A landscape with many valleys, sampled at points; each row gives a point and its height.
From any point a ball rolls to the lowest of the 5 points nearest to it. It stops when none of these is lower. Distance is the straight distance between rows; heights are no part of it.
Pagum h=37.3: [ 14  38 -14 -13  47   7 -37  26  -7  30  15   5 -47  -9  -3  17  20 -32
 -40  31]
dig h=22.4: [-35  28 -17 -13  17 -33  15 -17 -12   8  14  12   3 -12 -14  15  -5  17
  20  10]
Ruzo h=35.8: [-47  17  -1   4   0 -54  43 -20   1  -6   2  32  17   5  -2   1   2  17
  49   2]
rudot h=32.5: [-38  12 -15 -21  22 -49  23 -31 -26   8  17  16   6  -2 -22  21 -19  36
  47  16]
lidob h=53.2: [  8  14   1   6   6   6  -5  16  13  14  -3   0  -6  -8  13  -2  23 -27
 -31  -2]
vato h=43.1: [  1 -22  15  27 -37  19  34   2  29 -31 -25  12  28  23  17 -28   0  -4
  17 -30]
sutel h=45.5: [ -9   0 -19 -29  17 -21 -22 -30 -46   8  28 -12  -4 -15 -46  30 -38  43
  33  25]
Bita h=12.4: [ -9  10 -25 -24  16 -18 -12 -15 -28  10  30 -10 -11 -22 -35  24 -17  27
  15  19]
gab h=49.9: [ 45 -27  14  -4  -2  42 -49  12  -2  20 -15 -24  -2  -5   7  -8  11 -20
 -49   0]
kolip h=14.9: [ 26   3 -20 -26  19  11 -61  12 -34  18  23 -34 -31 -16 -39  31 -20   3
 -19  31]
bol h=50.8: [ 14 -42  19  10 -34  34   8   1  13 -29 -31 -17  22  20  16 -21 -12   0
  -4 -27]
fiv h=45.4: [ 25  22   5   3  29  12 -21  26  16  33  -4  16 -29  -7  27  -4  38 -47
 -46  11]
bagug h=34.8: [ 25  15  11  15  13  15  -8  17  25  22  -9  18 -17   1  31 -10  39 -47
 -40  -6]
mupep h=21.2: [ 42   6 -10 -26  29  23 -75  26 -27  25  14 -25 -44 -16 -30  26   0 -10
 -46  36]
nupi h=62.2: [ 18 -30   0 -12  -9  19 -27  -2 -16   0   3 -33   8 -20 -14   5  -8   9
 -20   3]
vurif h=40.6: [ 13  12  11  18   1   4  11  12  25   3 -13  13  -5   5  24 -12  28 -31
 -22 -10]
nezez h=59.6: [ 12  -2  -7 -12   0  10 -23   0 -18   8  12 -23  -8 -18 -16   8 -10   3
 -21   8]
dofol h=56.7: [ -6 -27 -16 -26  -7  -5 -20 -22 -39  -4  19 -26   7 -19 -37  17 -33  37
  18   8]
sezam h=42.1: [-13 -22  19  30 -37   5  40   2  29 -38 -19  11  27  25  20 -28  -5   1
  31 -22]
kuni h=30.9: [-32   3  -8  -7   0 -34  27 -23 -11  -5  11   7  12  -7  -8   3 -10  22
  37   7]
gizun h=23.8: [ 36  23 -13 -25  45  14 -69  30 -19  36  17 -12 -52 -14 -19  35   7 -23
 -44  43]
bag h=35.7: [ 12  54 -23 -25  53   3 -45  17 -16  32  26   0 -50  -6 -12  35   1 -10
 -24  37]
lefet h=9.6: [-29  48 -24 -14  32 -25   6 -12  -6  16  20  12 -16 -11 -12  25  -4  12
  16  17]
reguf h=23.7: [-18  42 -25 -20  40 -22 -10 -10 -19  17  29   1 -16 -10 -22  28 -16  16
  15  23]
nito h=46.5: [  1 -32  -1  -1 -22   8   6 -10 -12  -8  -1 -22  20 -12  -9 -10 -10  17
   1  -7]
pana h=36.6: [-19 -10  -2   5 -15 -13  26  -9   1 -11   2  -2  15  -1   2  -7   0  15
  17  -4]
ruz h=32.2: [ -1  31 -29 -23  33  -6 -30  -3 -27  17  37 -14 -32 -13 -33  35 -21  19
   3  29]
tipir h=42.9: [ 39   8  22  25  -3  28   0  23  48  18 -32  41  -9  34  49 -30  44 -61
 -30 -29]
lus h=36.8: [ 35 -24   5 -13   2  32 -55  14 -13  14  -5 -28  -7 -16 -11   3  -3  -7
 -48   8]
rokem h=51.9: [ -6 -24   5   6 -21   5  16 -10   0 -18  -9 -13  18  -3   2 -13 -13  11
   4 -13]
Sema h=10.6: [ 18  24  16  23   4   7  11  20  41  16 -14  28 -13  10  37 -13  41 -48
 -25 -12]
zira h=45.9: [-34  44 -24 -30  48 -42  -3 -41 -34  20  24   9 -10   2 -29  41 -27  37
  52  22]
fif h=44.5: [-19 -50   6  -1 -29 -13  25 -20 -19 -24  -4 -10  35  -3  -6  -8 -29  41
  33  -2]
Bogen h=38.5: [-29 -21 -13 -14  -4 -24  10 -27 -37  -6  13 -10  17 -10 -24  13 -29  37
  30   3]
mape h=8.6: [-20  35 -10   1  13 -28  26   1  15   2  12  18  -8  -9  11   5  21 -15
   4   5]
Rebaf h=55.9: [ 21 -21   8   7 -14  24  -5   9   3  -2 -13 -18  11   2  11 -14   3  -5
 -23 -16]
kuvo h=59.8: [ 38 -32  23  17 -29  53  -7  10  28  -8 -50   0  14  37  27 -28  -6 -14
 -27 -36]
Gebok h=38.4: [ 14   0 -24 -28  13  -4 -45  -7 -32  13  33 -30 -23 -21 -43  36 -34  23
   2  25]
kor h=63.9: [ 51 -32  20   1 -17  51 -29   8  14  10 -44  -8  12  28  27 -28  -4 -21
 -43 -25]
Biv h=38.9: [-27  11  18  26 -24 -26  46   0  31 -26  -5  33  12  16  15 -18  21   3
  39 -10]
mure h=15.0: [  0 -35  24  15 -47  25  24  -1  17 -35 -27  -3  29  22  18 -29 -16  10
  16 -25]
mubo h=12.0: [-14 -13  -1 -10  -7 -12   6 -12 -16  -9   9 -18  17 -17 -13   1 -13  20
  12   2]
nibel h=42.2: [ -2  33 -12  -6  30  -3 -15  14  -2  22  15   1 -23 -17   0  14  20 -16
 -25  14]
fip h=29.6: [-13  24   8  23  -5 -19  39   4  24  -8  -3  24   1   5  17 -13  24 -20
  12 -11]
ged h=61.4: [ 27 -22   6  -4  -7  26 -22   2  -6   6 -11 -24   3  -7   4  -8   1  -1
 -32  -9]
dolas h=46.6: [-26 -37  22  18 -44 -17  45  -8  10 -39 -16  13  36  29  17 -30 -12  20
  50 -18]
rur h=40.4: [ 19   9  -4   0  16   8 -25  13  -8  16   2  -6 -16 -15   2   6  16 -14
 -38   8]
gazi h=41.1: [-25 -24   4   4 -26 -17  28 -17  -8 -21  -1  -1  26   0   2 -13 -14  25
  32  -4]
Bire h=53.4: [ 15 -24  15  21 -29  24  19   7  25 -18 -23  -2  17  23  19 -25  -3 -12
   2 -27]
Kevi h=51.5: [  3 -13   1  -2  -8   8   3   2  -2  -4  -1 -15   7 -13  -3  -5   2   1
  -8  -4]
piza h=55.1: [ 28 -11  19  19 -14  31   3  16  27  -1 -34   8   8  25  28 -26  19 -32
 -23 -28]
rakur h=27.7: [ 11  37 -19 -18  39   5 -39  11 -18  26  22 -11 -39 -14 -19  37  -2  -2
 -25  29]
torik h=7.7: [ 14  -4  12  11 -11  10   3  11  15  -5 -10  -4   2   4  19 -16  13 -18
 -20 -16]
Sabo h=24.8: [-24  14  -6   1   4 -23  24  -8   6  -4  10   8   5 -11  -3   2   6   1
  14   0]
Tafe h=39.3: [-31   6 -16 -25  23 -39   5 -35 -35   7  21   7   4  -9 -31  25 -27  42
  41  14]
kefi h=5.0: [ 37   2  -5 -15  23  23 -66  29 -16  32   5 -16 -25 -16 -16  15  11 -22
 -50  27]
fiso h=43.3: [-33 -15  21  31 -40 -25  52  -6  26 -43 -16  34  31  32  21 -28   2   7
  56 -19]
bitur h=8.7: [ 16 -16  25  30 -30  29  14  14  36 -21 -33  16  14  34  26 -28   9 -25
  -8 -36]
pifev h=48.1: [ 31  -3  14   8   0  25 -10  22  20  17 -23   6  -6   6  26 -13  34 -37
 -38 -14]
baze h=67.6: [  8 -30  12  12 -23  22  11   3  10 -11 -17 -11  17   5  10 -19  -4   5
  -1 -21]
ropo h=35.6: [-11 -50  23  14 -50  26  29  -3  14 -45 -26   0  35  30  15 -30 -25  20
  25 -26]
safo h=38.3: [  9  15  13  29 -10   3  23  12  36  -6 -17  28  -1  15  31 -20  33 -36
  -7 -25]
munu h=36.7: [-26 -10   1   9 -19 -29  39 -15   0 -18   2  10  21   7   0  -9  -1  21
  42  -3]
gopi h=41.0: [-28 -17  13  17 -28 -23  43  -3  16 -27  -5  11  22  13   9 -17   5  12
  40 -14]
fop h=28.6: [-17  28 -12  -4  19 -14   7   1   1   6  15  -2  -7 -17  -3   6   9  -7
  -2  10]
nus h=40.7: [-17 -45  20  14 -40   4  34 -11   4 -36 -14  -2  37  22  11 -28 -22  25
  30 -16]
gibil h=30.4: [ 12   8 -20 -19  25   6 -41   3 -25  16  24 -24 -24 -18 -29  30 -11   8
 -15  23]
Biru h=39.4: [ 20  -6  25  29 -21  24  16  15  40 -16 -35  25   8  32  30 -31  18 -26
  -4 -35]
zek h=37.4: [-31 -26  -1  -9 -10 -29  24 -24 -21 -14   4   4  29  -6 -14   1 -20  32
  33   3]
vuzal h=23.3: [-19  55 -20 -12  34 -23   1  -4   0  18  23  12 -26 -15  -7  27   9  -3
  -3  16]
Ferad h=53.1: [ -5 -19  12  21 -30   7  33  -3  16 -20 -13   3  24  10  12 -21   3   2
  15 -20]
Sud h=8.8: [  2  25 -14 -13  30  -2 -22   2 -13  16  27 -11 -29 -19 -21  24 -10  -2
 -12  22]
miban h=32.1: [ -6  52 -28 -24  50  -4 -35   3 -19  24  33  -3 -39 -12 -22  41 -11   7
 -12  30]
vupem h=44.3: [ -3   0  16  38 -28   1  34  10  40 -24 -18  30   8  22  29 -25  23 -24
  15 -24]
pon h=28.5: [ -9  46 -26 -16  38 -11 -17   2  -8  23  21  -1 -31 -13 -11  26   4  -6
 -11  24]
teto h=34.9: [ -3  25   4  17   9 -10  15   7  21   3  -2  16  -5  -6  18  -3  34 -27
 -16  -2]
dit h=46.3: [-24 -43  -3 -19 -13 -24   7 -28 -41 -11   8 -15  27 -13 -25   8 -37  49
  39   7]

Call two points neighbours if one is among the 5 nearest of the other. Go from one point of each pair to the other, from neighbour to neighbour, staying as low as possible. Name the highest point that can't be avoided.
Bita and torik -> vurif
lefet and mubo -> pana
mape and lefet -> vuzal
lefet and kefi -> pon
bitur and mape -> Biru
Bita and mape -> reguf
